Each row is a point on a tangle of strands that fork, close into loops and nearly touch. The rows are in no order.
Points whose rows are less than 133 apart are linked; no others are. Some points are linked to none.
z187: [-48  19 -44  -5  55   6  32  -2 -19   0 -37 -46   8 -17  51  17 -10 -27
  49  14  19  39   9   3 -12 -34  42  12   5  -4 -43   3  16  15  28]
z112: [ 10  31   6 -38  10   5   1  42 -20  -3   4 -39 -24  48  20  52 -18  11
  45  61  -8  -9   0  15  -2 -12 -18  62 -20   9  -8  27 -31 -23   5]
z26: [  8 -17   6 -12  20   0  43 -20  41  26  17 -65   5 -22  14  -4 -44 -10
  -2  24  46  33 -11  27  23 -24  15 -11 -54   0  59 -44  31 -46  -5]
z563: [  5  20  -3  51  13 -13   1  34  19  32 -54 -12 -37   9   8 -22  -6   6
  38  -4  -7   8 -12 -30 -18  -1  -5  30 -23  -4  -6 -26  10   6 -25]
z624: [  7 -36  10  37 -46  30   8 -25  -8  -1  20  23  38 -11 -21 -57  20 -17
 -11 -31 -21  -6   2 -47 -22   1 -34 -31  39 -14  44  84  -5  28 -10]
z858: [ -2  -4   4 -16  37   5  32 -10 -35   9 -47 -33  10 -62  11 -24  13 -54
  40   8 -12   6 -31  10 -14 -10  24 -16  12  23 -50  21 -38  -4  26]
z573: [  4 -52  -6  69 -29 -11  10  16 -10  41 -18  15  34   8 -32   9   2  46
  -9 -28  -7  24  -3 -16 -27  -4 -24 -43  -3 -39 -21   5  16  11  34]
z358: [ 21  -2  19  23  16  44 -28 -30  39 -28  62  14  -4 -21  11 -27 -10   8
 -29 -19  -5  23  13  56  23  -1  60  46   0 -11  35  -5 -18   2 -36]
z130: [  8  -3 -35  64  15 -34  10  23  24  21 -27 -26  18  27  12   3 -10  35
  36 -33  15  26 -10  -8 -49 -53  34  10 -48 -35  14   1  25 -28  23]
z233: [-54  34 -13 -16  58  -6  27  -2 -16  12 -37 -34  13 -19  56  24   6 -15
  12 -11  73  26   1   1   4 -32  17  33   4   5 -37 -53  39  42   6]
z644: [-12   3  23  76 -27 -12  33 -21  -4  11   6  -6  -3 -24 -43 -28  16  10
 -14 -36 -53  26  11 -19 -18  41 -24 -10  43 -51   2  60 -12  -5  19]
z967: [  3 -15 -40 -19  -7  12 -41 -40  13 -17 -13  84  15  14 -18  15 -13  25
 -22 -11  16 -52   3 -28  -3  37 -24 -17 -10  -7 -25 -17  17   9 -22]
z920: [ -9   0   3 -29  57   4 -10 -43 -56 -19 -10   4   8   2  -4  22   8  19
 -32 -17  46 -21  -5 -27 -28 -18 -18  11  -6  29 -80 -14 -24  30  39]
z782: [-23  26  -9 -25  14  -8   0 -18 -79  15 -22  11  11  36 -13  43   9  34
 -29  -9  45 -13   4 -56 -25 -13 -39  -7  18  25 -32  30 -20  27  18]
z893: [-17 -44 -27  -8 -59  30 -41  64  19   6  26  -2 -19  29 -14  33 -14  -2
 -11  11  -7 -18  -3 -47  -7  36 -35  -3   1  10   3  29  12  26   8]
z213: [ -9  50  -4 -11 -31   8  18 -55  34 -21  19  51   8  15 -15 -19  10   4
  42 -24 -34 -20 -13  -8   5  44   8 -11  20   4  73 -16  19   7 -46]
z918: [ -7  35   5 -60  35  35  -8 -25  -7  -4 -31 -20 -19 -30  30 -22 -27 -40
 -10  31  31 -10   3  11  13 -11  39  27 -34  33 -24 -17 -20  19  -9]
z907: [ -7  20   3 -41 -31  15 -30  22  16 -27  45  -4   5 -11  15 -29 -23 -27
 -36  22  18   5  21   4  21   1  41 -31  43  13  29  46  -4 -23 -32]
z334: [ 23  -4 -10   7  34  -4  15 -21  -3  12 -42  66  -6   6 -13  31   3   9
  -1 -23  48 -16 -14 -29  -5 -15 -16   7   3  31  13 -99  30   9 -11]
z744: [  0 -18  47  24 -37 -28 -28  30  -1  20 -18 -23 -17 -28 -11 -12  11  32
  -9   8  22   4 -21 -10   3  20 -46 -28 -25 -19 -51  -2 -11 -17  12]
z836: [ 20 -40 -10 -26  41  16 -12 -64  -5  -8  -4  51  26 -30  34 -37  -4 -37
 -24   4 -30 -30  22  56  45  22  29 -19  -2  -9 -27   5  -9   0 -34]
z833: [-18   5 -14 -58  -3  12   6 -13  36 -18  -9 -16 -35   4  -5  19 -42 -32
 -31  39 -23  -9  11  45  29  40  63 -12 -41 -12   2 -34  23 -25  25]
z834: [ 13  20  33 -23  -9   3 -19 -22  33   6  -9 -12 -57  12 -21   0 -47 -25
 -35  34 -55   3   8  27  17  54  39 -10 -35 -32  14 -13   4 -35  -8]
z276: [-10  32  27 -17 -11 -45 -13 -15 -22   5  -9 -27   4  20 -15  33   0  60
  -5  -7  43   3   9  28  10  -3 -49 -11 -24 -16 -31 -38  14  -2  33]
z271: [-13   6 -10  23 -38 -22  36  49 -14  61 -32  -7  16  15   3  10   1   6
  40  -5 -12  32 -21  -3 -27 -19  46 -31  39   8   2  30 -20 -10 -21]
z353: [  9 -32  17  15 -43  30 -29 -21   4  -5  24  49  -4 -35 -16 -43  22 -28
 -29 -21   8 -24 -12 -47  -3  45 -20 -28  47   7  22  30  -1   9 -42]
z5: [  7  14  14  37  10 -15  13 -55  25 -17  15   2 -18  -8 -30   8   9   5
  -3 -57 -28   4  -1  30  -2   7  23 -10 -17 -17  22 -39   9 -13  41]
z338: [ -1  51  27  35   0 -23 -12   1  -4 -19  -8  25 -22 -48  -5 -32  30   5
 -27 -31  25   6  -5  15 -36  -8  53 -13  20 -13  -3  -5 -32 -23  16]
z377: [ 12  -9  13 -24  19 -47  10  15  16   3  21  24  14  20  19  -5  40  -2
 -16 -12   7 -33  14  48  23 -54   1 -20  14  11  43 -35  17  14  16]
z534: [ -3  11  -1 -25  36  13  -4 -20  16  25 -64   2 -44  -7  16  -8 -11 -26
  -3  39 -30 -17  -4  16  10  17  18  11 -66  -4 -22 -93  36  27  -5]
z287: [ 13   1   2  40 -49  -1  11 -39  50 -14  56  -2  12  -9 -28  -1   2  18
  17 -55  -5  17  -9   5 -15  -4   4  -9 -16  -2  62 -44  33   4   4]
z955: [  0   4  51   3 -60  -2 -24  20 -12  10   1 -14 -12   0 -38  20   9  16
 -34   5  48 -11 -18 -47 -19  20 -61 -28   8  11   1  24 -30 -23  13]
z931: [-25  18  -5  25  -6 -43  15  38  -3   1   1 -52  14   8  15  24   6  10
  13  11  43  31  30   6 -13 -43  14 -18  20 -46  21  62   8 -86   7]
z811: [-12 -70 -23  -5  10  12  -1  58 -29  21  13 -17  -4   8  18  23  20 -39
  18  10 -55  -2  -4  20  14 -11 -20  17   4  22 -33   4  -1  48  30]
z121: [-43 -31 -42   3  28  11   1  51 -49  17   5 -20  -6  30  20  29   8 -34
 -20 -12 -16  16  25 -18   6 -11  -6  14  44  11 -21  40  -1  55  34]
z724: [-19  45 -20  40 -24   3 -26  -8  23 -28  42 -35  13 -31   0 -26  -9  38
  22 -28  44  32 -23 -10 -24  -9  15  25 -41 -11   9  -4  13 -16  -4]
z59: [-18  24  12  43 -17   5 -17 -21 -45 -11 -22 -34  -8 -72  -6 -67  21 -33
 -42 -62  55  -5  -4 -27 -14 -12   9 -26 -17  -2  -7   5  15 -20  -4]
z85: [  9 -19   1   4   8   3  -8 -10 -40  -5 -11   6  33 -41  -6 -28  20  -6
  14 -16  -9  -3 -22  13  -3  -2   4 -24  -2  24 -43  18 -50  14  13]
z221: [ 14 -22  12 -21 -11  15  14 -55 -20  22 -26 -16   3  25 -29   5  -9  -5
 -11 -10 -20  -6   1 -13  38  30 -58 -25 -14  19  -1 -33  41  18 -15]
z262: [ 20 -40  20 -29 -15  16  -3 -19 -44   7 -13  13 -15  22 -46  19   7 -18
 -13   4 -47 -35 -13 -12   4  13 -54 -28  -1  30  -7  -6  -6  29  24]
z197: [ 18  -4 -46 -40  25  30  30 -81 -16   4 -39  51  12  17 -10   2 -38 -12
  10  12 -47 -28   8  15  29  38  12  -4 -22   3  23 -43  25   8 -38]
z384: [-48  69  10  -8 -57   6   0  34  -6   7  17 -17 -12  11  -3   2 -11  -9
  14   7 -18  36  -5 -18 -34  15  44   0  48 -14  38  87 -29 -31 -22]
z482: [ -2   7 -15 -68  37  27 -16 -57  -7 -10 -45  21   2 -47  32 -38 -15 -51
 -24  23 -11 -24  10  20  22  27  63 -17 -21  21 -26 -10 -19  10 -24]
z79: [ 16 -27 -10 -17  24  13  21 -61  21 -19   9 -40  25 -43  15 -43 -19 -19
  -6  11  29   4  -2  36  47  -3  -5 -23 -36   1  41 -13  23 -32  -2]
z617: [-33  20 -27   3  38 -38  32  40 -35  15 -46 -15   6  20  25  28  41  17
  47  40 -24 -13   6  19 -12 -31  -4  -6   6 -12 -60  30 -39  -6  41]
z897: [ 13  25 -16  15  17  22   6   0  -3 -29  56   8  15  14   1  18  -2  18
  -8 -23  36  29  21  -6 -13 -51  37  35  35  12  43  12  -9  12  -7]
z468: [-20  41   8  37 -28 -49  22  -4   0 -13  -2 -53  -6  -6 -16  12   3  27
  12  -6  13  12   7 -10 -28 -12  -8 -36  -8 -44  18  37   6 -66  46]
z16: [ 17  -1  53   6 -50   6  -4  -3   8  -7  28 -58  -6  23 -24  19 -13  -3
  -8  12  39  18  14 -40 -15  -8 -60   1   5  -6  41  37  12 -34  12]
z557: [  2  10  -8  18 -63   6  24 -50  48  -1  38  22  24  11 -33  12 -34  30
  25 -26 -37  23 -11   2 -13  38  41 -26  18 -15  52 -27  23  -9 -33]
z971: [ 11  -8  22  -2  10  -9   2  42  36 -21  38 -38   1 -27  26 -38  -4 -32
 -13  18  15  16  18  39  29 -24  26 -13  21   0  28  32   6 -40 -20]
z49: [ 38  -2  27  -9  16  -4 -11 -30   6 -14  11  19  -2  11  -4  -6  25  -8
 -19 -17  19 -36   4   8  14 -24 -39  -1  -9  42  36 -17   2   5  13]
z829: [ 13  79  -7 -16  -2  21 -17 -67  14 -31  -2  28  -6 -33  -5 -43 -14  14
  23  -3 -17  -1 -15  -7  -7  38  36  26  -1  -6  21  21 -36 -26 -40]
z188: [-12  55   8  -1 -35  11  16   6 -27  34 -24 -15  -5  17 -10 -11 -13  -3
  25  -8  14  15  -5 -32 -20  -4  21 -18  34  23  45  51 -14 -10 -32]
z913: [ -6   1  11 -16  -6  17  25  -3   5  37   2 -82   7   7  26  27 -39  -8
  37  24  38  49 -19  29  19  -8  -7  34 -53  22  34 -41   3 -11 -21]
z189: [-11  55   7  23  22 -18   0 -30  27 -50   1  36 -17 -49   3 -44  24   3
  15 -23 -16  -7  -6  31  -8  28  61   0  21 -29   2   5 -20 -36 -26]
z944: [-11  62 -26 -37  -5 -14   0   9  20   2   4  -4  20  55  14  23 -20  37
  40   4 -13  -6   6  19 -35 -52  81   4 -25   9  32  12 -29 -21  -4]
z348: [ 16  -9 -50   6  -5  17 -12  12  11  -9   6  33  24  38 -10  -2  -9  35
  18   8 -17 -13   6 -31 -13  -3 -20  19  21   7   5  49  -2  13 -10]
z736: [ -6 -18   4  31 -38 -17  -2   3   4  20  40   1  24  37 -16 -11  52  32
  10 -42 -48 -12  -2  22  -6  -9 -47 -15  21  -5  27  34 -24  37  28]
z148: [-27  16 -20  10 -30   0 -31  16  30   3  24  11  33  -1  -7   0  -9  72
  10 -19  38  15 -23   3  -3  21   3  23 -17 -17 -28 -18  11  12 -29]
z110: [ 15   6  19 -41   5  18 -16 -11 -74   4  -3  23 -12  41 -24  32  -6   5
 -48  13  -7 -23  10 -37  -4  12 -35  -7  23  53 -25   6 -35  40  -5]
z107: [  6  26  12  -7  10  -4  10  -5 -15   8   4 -28  14   6  11 -31  34  28
  50  14 -52  -6 -10  38  35   4 -58  46 -24   6 -29  -8 -15  29 -14]
z817: [-52 -40 -44 -17 -47   6 -16 105  17   6  29   8 -31  13  12  30  14 -32
  13  23 -36 -22 -22 -20   1  52   1   0  -1  15 -14  -4   9  29   8]
z478: [-30 -30 -37 -24  -2  34 -37  58 -32 -25  23  10 -18 -22  13  64 -14 -38
  -8  20  35  14 -17 -31 -39  -3  38  16  15  32 -43   5 -36  13  37]
z223: [  0  28  -9 -12 -25  -1 -32 -19 -15  21 -26  78  15  26 -16 -17  -4  51
 -36  14  27 -38  12 -39  -1  23 -16 -27  25  -4 -14  15  -9  17 -52]
z616: [ -6 -53 -13 -23   5   5  22  21 -27   4   5  16   6  -1   0  19  28 -18
   0  25 -79  -9   3  44  45  13 -22  -6  11 -10 -44 -39   9  50  16]
z544: [ 34 -21  -4   3   1   2  17 -17  46  -2  12 -36   2   5 -11 -22 -16  -9
  42   0 -54   2 -25  20  13   6 -24  18 -59   1  46  -6  23 -16   7]
z151: [-14 -20 -16 -30 -16 -14  -1  92   7   7  10  11 -26   6  21  -7  12 -46
  19  23 -39 -23 -11 -10  20   6   7 -15  41  43  24  13  -9  23 -20]
z379: [  7  18 -12  37  22  41  31 -48  -6 -38  29   2  -8   5 -24   7 -16  -8
   4 -31 -16  36  13 -35 -10  -2  22  48  38  13  29   1  10  13  -1]
z178: [-19  17   2  13   3 -32   0  44  -2  -8 -13   1 -11 -17   4  13  18  -2
   9   2  43   0 -18  -3 -43 -45  36 -30   8  -4 -12   1 -28 -24  27]
z332: [ 11  13  -1 -10 -22 -18   2  27  24   0   9  52  42  -7 -18   8 -16  32
 -12 -10 101   5 -25 -34 -13  -2 -31   4  33  11  31 -29  28 -11 -38]
z825: [-19 -26 -30 -50 -29   4 -31  29 -28  -6  21  42   0  18   1  24  11   3
 -34  36 -49 -26  14  41  44  36 -15 -17  -5 -28 -75 -50  28  34   6]
z889: [  2 -25   0   6  -8   4  14  22   0  36  -2 -38  13  17   5  34 -18   9
  22   3  31  30 -17   5  23 -19 -16   9  -2  12   6 -20  22   0 -10]
z179: [ 25  11 -28 -50 -18  18  36 -51  13 -11  -4  57  -3  34 -15   3 -15  -1
  26   4 -74 -34   8  -7  24  38  -8  -2  13   4  62 -10  35   9 -39]
z290: [ 17  32  20  -2  20  -5   2 -11  38 -26 -34   7 -60 -18 -26 -16 -30 -32
  -1  30 -55   1   0 -12   5  62  31  32  -6 -23  -6   1 -10 -45  -9]
z439: [   0   -3   26   49  -33  -26   26    3   21   11   27   14    5   32
  -25  -21   43   18   -6  -25 -101   -1   15   12  -12   16  -28  -11
   35  -43   28   69   -8   13   18]
z546: [ 37 -37   5  -2  48  -7 -18  21   0 -19   9  29  23  18  -1  14  15   1
 -28 -15  45 -13   1  -1  12 -43 -44  33 -12  20  -7 -31  20  23  31]
z284: [ 29 -17 -17 -37  14  30  14 -35   5  33 -31  33 -16  26  -9  18 -40  -3
 -23  43 -16 -13   2  25  39  10   9   1 -52  -3   7 -84  19   0 -30]
z634: [-40  -8   4 -23   9   1 -10  -3 -10  -2 -39 -17 -54 -35   9  25  18 -77
 -15  -2 -33 -12 -14 -11 -11  24  27 -33 -11  15 -48 -36  15  31  53]
z401: [ 21  24  -3 -11 -22  -9 -25   2  34   4  15  94  39  21 -13   8  -7  63
  -1   9  49 -23 -13 -22 -24  -3   0  -3  20  -5  21 -21 -13  -1 -52]
z464: [ 15 -16   3 -43 -18  59 -41  34 -15 -15   8  -5 -24 -24   3  21 -37 -43
 -13  13  46  -6 -20 -28 -26  -3  34  18 -29  57 -20   3 -36   0   8]
z273: [-48 -22  -9 -23   0 -11 -23  32 -59  24 -23 -39 -25  24  22  41  11 -53
 -44   4  -4  10  23 -23  -1  11  -9 -35  30   8 -46  29  -7  20  48]
z919: [-45  17 -31  21   1 -12  -9   3   5 -22  36   3  28  -9  -2   1  38  64
  41 -38   6   0 -25  16 -18   4  -7  16 -10 -16 -35  -8 -17  33  24]
z129: [-39 -15 -41 -42 -35   7 -28  -1  -4 -27  -1  29   8  15 -25  19   1  27
 -22  16  -4 -39   7  -7  31  53 -24 -19  -9 -11 -48 -34  34  19  -3]
z793: [ 36 -20   8   4  19  14  -3 -34  29  -5  19 -44  14  -5  17 -67 -16 -34
 -14 -13  23  -5  22  14  34 -35 -23  18 -46  13  73  27  29 -10 -13]
z106: [ -6  11  -8 -34   0   0 -16  -7  21 -47  18  25 -20 -15  -2 -16   2 -12
 -22  19   0 -28  19  -1  28  28  12 -14  31   6   4  12  -2 -12 -23]
z101: [ 27   3  28  -8  17 -21   0  30  38  -2  22 -49  14  -6  36 -48  11 -15
  -3   3  47  -2  13  31  27 -60  -9  30 -33  14  45  15  10 -37 -21]
z707: [ 24 -40   2  18  54   3  -6 -46 -48 -36  -6  40  12  -4  -5  -9  20  13
 -42 -28   6 -28  18 -24  -9  -7 -46   6  20   9 -60   9 -27  19  16]
z48: [  9 -30 -24  -5  32   0  14   9  42 -14 -23 -19 -28  -7   3 -12  -1 -37
  44  24 -80  -8 -11  13  14  24  -2  17 -33 -13   1 -20  32  -2  16]
z69: [ -3 -14  28   1 -46   2  -4   1 -22  26   9  -7 -17  59 -37  21  25  -5
 -12 -14 -46 -12   0  -2 -19  -6 -37 -32   8  12  40  25 -17  40  45]
z635: [  6  59  22  35 -35  40  -1 -45   5 -27  38 -23 -13   3 -32  -7 -17  16
   5 -13  17  40   8 -32 -30  33 -12  44  17  -2  32  24  -1   0 -10]
z154: [ 30 -25   9  69  -6   9  16 -36 -18  15 -20  24  17   5 -29 -19  -1  31
  -8 -36 -31   3  14 -16   0  18 -43  -6  20 -29 -12  29  -4   9  -4]
z515: [ -7  16   3  31  -9  20  -6 -39 -12 -32   6   8  -5 -59 -14 -58  21 -26
 -11 -40  22   6  -7 -32   0  23   3   6  30   2   9  19   6  -8 -31]
z207: [ -4  -8   5  -3  35 -21  -6   5 -10  -9 -35  32 -44 -41   4  -7  47 -56
   2  -4  -8 -43 -17 -17 -18   0   4 -17   5  27 -30 -42 -20  23  37]
z431: [ 12 -48  -9  42 -51  19 -30  37   5  34   4  23  22  26  -7 -32   6  -6
 -29  -8   1  -3   6 -65 -41 -18 -24 -28  17 -13  31  93  -6  21   4]
z382: [-18 -29  -8  -5 -70  17 -39  61  26  28  29 -19  17  28  -1 -12   0  -2
 -17  25  17  -5 -13 -47 -11  16 -39 -17  16 -19  19  93   8  -2 -15]
z27: [ 11  -9  17   7  71 -13  13  -1  -9  11 -20  45  14  20  10  38   7  29
 -24  -4  46   6   2  16  -2 -40   0  39  -3  -5 -23 -78  16  32  12]
z636: [ 13 -14 -20  11  23   4 -22 -32  18  25 -14  31  32  12  13 -28   8  25
   2 -24   1 -11   3  33  26  -7  -1   5 -36 -19   0 -51  30  28 -30]
z280: [ 42 -13  37  13   0   3  -2 -23  19 -12  47  27  31 -19   9 -13 -10  26
 -31 -10  11  22  30  37  30   0  25   2  41  -9   2  13 -23 -21 -40]
z826: [-26  -7  12 -39  21 -19  12   9 -27   1 -34 -34 -27  15   6  39 -18 -33
 -37  36  -9  12  38  17  24   9  15 -34  23 -12 -33   4  11 -18  32]
z640: [  5  42  28  18 -15   8  22 -41 -15  -8  27 -56  -1  33 -20   6 -18  -6
  11 -11 -14  30  32 -31   1  21 -54  28  29  -4  42  56  11   0   6]
z733: [ 11  11  36 -29 -36  12 -54  49  15  25   3 -17 -43  55  -9  28 -35  30
 -29  47 -28   3  13  10   5  19   8  17 -49 -20 -38  -8   1   4  -7]
z903: [  3   9   4 -12  32 -16  -5  28  -3 -16  36  37  12  28  18  17  34  12
 -20 -29  35 -13  27  32  -6 -70  21   9  46  25  53   1 -10  34  14]
z342: [ 27 -21  -6  47  71   0  23   4  49   4 -26   7  -7 -47  51 -56  -3 -16
  19  13 -15  21  12  20  25  -9  46  46  -6 -26  -7 -28  12 -13 -39]
z921: [  -4  -19  -20  -45    5    9   18  -17  -48  -17  -31    7    1  -16
  -15   40  -30    9   11   55  -29  -21   -2    7    2   34   -3  -23
   -5  -11 -101    0  -12    0   41]
z108: [-12   5   6  52 -28 -52  -4  13  27   3 -16 -24  -7   1 -20  -2  -4  59
  16  -3   5  -5  -5 -14 -11  24 -27 -27 -21 -50 -13   6  26 -44   4]
z471: [ -1 -34  10   9 -39 -20  -4  91   8  49   9  16   4  22  12  15  33  -9
  24  17 -42   2 -30   3  -8 -13  23 -30  31  21  18  21 -36   8 -29]
z216: [-22 -22 -24  59 -10 -24  -1  42 -17  58 -46 -17   7  21   3  11  13  20
  10 -36  14  26 -12  -4 -26 -29   7 -22 -30 -42 -18   0  16   7  36]
z713: [ -1 -16  21  41  -1 -22  -7  56  -5   5  15 -39  24 -14  13  -6  -5   7
 -40   0  79  36  28   1  -2 -47 -10 -15  11 -43  -5  56  19 -53   4]
z531: [-37  -3  -9 -29  -2  -9  -3  42 -15 -20  17   4   1 -16   3  44  -3  -5
 -22  16  53   9  -6  -8  -3  -5  23 -17  39  19 -38 -10 -14   6  28]
z604: [ -5  49  22 -53  23  11 -47  27  28  10 -33  -4 -43  21  41 -30 -12 -15
 -21  36   5 -30   9  18  17  -9  37  49 -42  18   6 -17 -12  13 -26]
z629: [-13  11  -4  56 -23   3  17  17 -41  14 -12 -45  -6  -7   1  15  16 -13
  27 -38  21  28 -15 -30 -60 -44  -3   0  -7   4  37  57 -27 -34  29]
z567: [ -5  49   2  19 -31  24   3   4  21 -12  33 -53 -14  -1 -15  13 -27  11
  37   5  19  50 -22 -22 -27   8  22  27  -8   1  32  12  -4 -39 -16]
z481: [ 25  10   9  11  19 -14  17  -2  -6  -9 -25  57   7  -3 -11  -8   7  11
 -11 -17  81 -33   0 -55  -6  -8 -54  17  29  27  40 -37  18  -6 -44]
z749: [ -5  11  29  33 -26 -22 -25  11 -22  32 -32 -17  16 -44   3 -52  16  20
 -17 -37  64  -4 -18  -1 -18 -12  -7 -15 -33 -10 -29  -2  -8  -9  -4]
z186: [ 19   2   7 -44  -7  38 -32  12 -43   9   7  28  -2  19 -11  34 -18   0
 -15  -1  36  -5 -18 -25 -25  -8   7  28  -4  72  -7 -11 -44  42  -8]
z649: [ -4  50 -42  32  11 -21   8  -8  22 -16   9 -24  13  40   8  26 -16  37
  57 -18 -18  35   1  -2 -65 -43  52  12 -38 -22  27  26  -2 -44  25]
z433: [ 23  21  12 -49  28   4  -1  49  22   2  11 -36 -30  27  40   3  -9   3
  15  59 -21  -7   9  35  26 -17   4  73 -46  15   5 -26 -14   1 -23]
z408: [-15  -5 -35 -11   8 -36  45   4 -21  18 -11 -48  41  15   9  14  15   2
  56 -11   1   1  -2  11  22 -29 -58  -7   2  20  17  -9  32   3  21]
z993: [  9 -34  -8 -27  46   3 -19 -16  26 -19  -7  43   7 -45  46 -22  16 -10
  -3  50 -27 -29  16  54  32 -10  29  -3 -29 -20 -63 -36   2  11  -7]
z982: [ -4  48   2 -25  37 -29  15  32 -11 -18  -1  -6  -7  16  26  10  17  13
  39  40 -25 -13  13  33   1 -34   9  27  19   6 -22  27 -45   1  14]
z801: [ 16 -39   4  -2  -3  15  28 -30  24  16 -11   8 -17  10 -28  24 -24   1
 -11  11 -30   3 -10  11  45  43 -24 -28 -20 -18   4 -78  49   2 -19]
z238: [ 18 -14   3  26  56  -1  20 -18  30 -28 -29  -2 -64 -29 -14   2 -18 -33
  20  19 -87  12   1  -3  16  60   8  56 -10 -47 -24 -30  18 -15  14]
z24: [-35  -6 -25  -7  26   6   7  23 -47  25 -56 -41   3 -32  47  -2   6 -58
  29 -10  35  18 -10 -24 -24 -45  27  -3   2  12 -27  24  -8  -5  23]
z421: [ 16   8  11  27   2 -38  35  14  24 -20  55 -36  37 -11  15   5  24  46
  59  -5   3  20 -12  31 -11 -36 -14  24   8  -2  16  24 -31 -46   6]
z973: [ 14 -40  -8 -53   2  24  45 -24  36   3  20 -29  20 -18  -5 -22 -29 -21
  30  35 -35  -4 -19  51  53  19  -5  -1 -40  13  41 -12  15 -17 -21]
z720: [ 51 -20  41  -6 -22  18 -18 -25  31 -22  41  -6   4 -10 -26  -1 -17  -7
 -26   6  52  -3  -2 -18  -8 -29 -31 -17  -4  25  56  -4  10 -27   9]
z161: [ 25 -65   9  21  31   1 -16  -3  39   1   9  58   5 -31  30  -8  15 -14
  -7   2 -63   1  -6  60  24   3  56  -9  -4 -28 -38 -52 -13  14 -15]
z305: [ 25 -50  26  58  27  21   0 -60 -36 -19  24  40  16 -11 -14 -14  23  14
 -47 -53 -19   4  32   4  12  21 -28  10  38 -13 -23  17 -10  33  -5]
z70: [ 22 -13  30  13   2 -17 -13  -8   9 -27  13  47  -4 -46   2  -8   5  10
 -31  18  25  -9  13  12  25  23 -14 -12  40 -10 -38   4 -17 -23 -20]
z687: [  8  14 -10  32  27 -55  50  15 -12  11   6 -29  46  12  25   3  38  42
  56  -4  11  10  12  19  -6 -52 -44  18  -8  -1  -4   3   4   0  25]
z241: [-33 -12  18 -30  38 -12  27 -28 -49  -4 -32 -22 -34 -10   2  29 -19 -50
 -43   6 -26  11  14 -18   5  41  25 -37  40  16 -56 -35  17  11  24]

How many points has the smallest loop of links through each point below? Write - if it is on no loop.
z262 => 11
z635 => 9
z271 => -
z213 => -

A tip is a point with one link. Name the tips that can be reached along the links from each point below, in the order of the rows.
z112 => z617, z161
z825 => z384, z919, z207, z713
z649 => z5, z534, z829, z944
z793 => z358, z833, z421
z858 => z233, z85
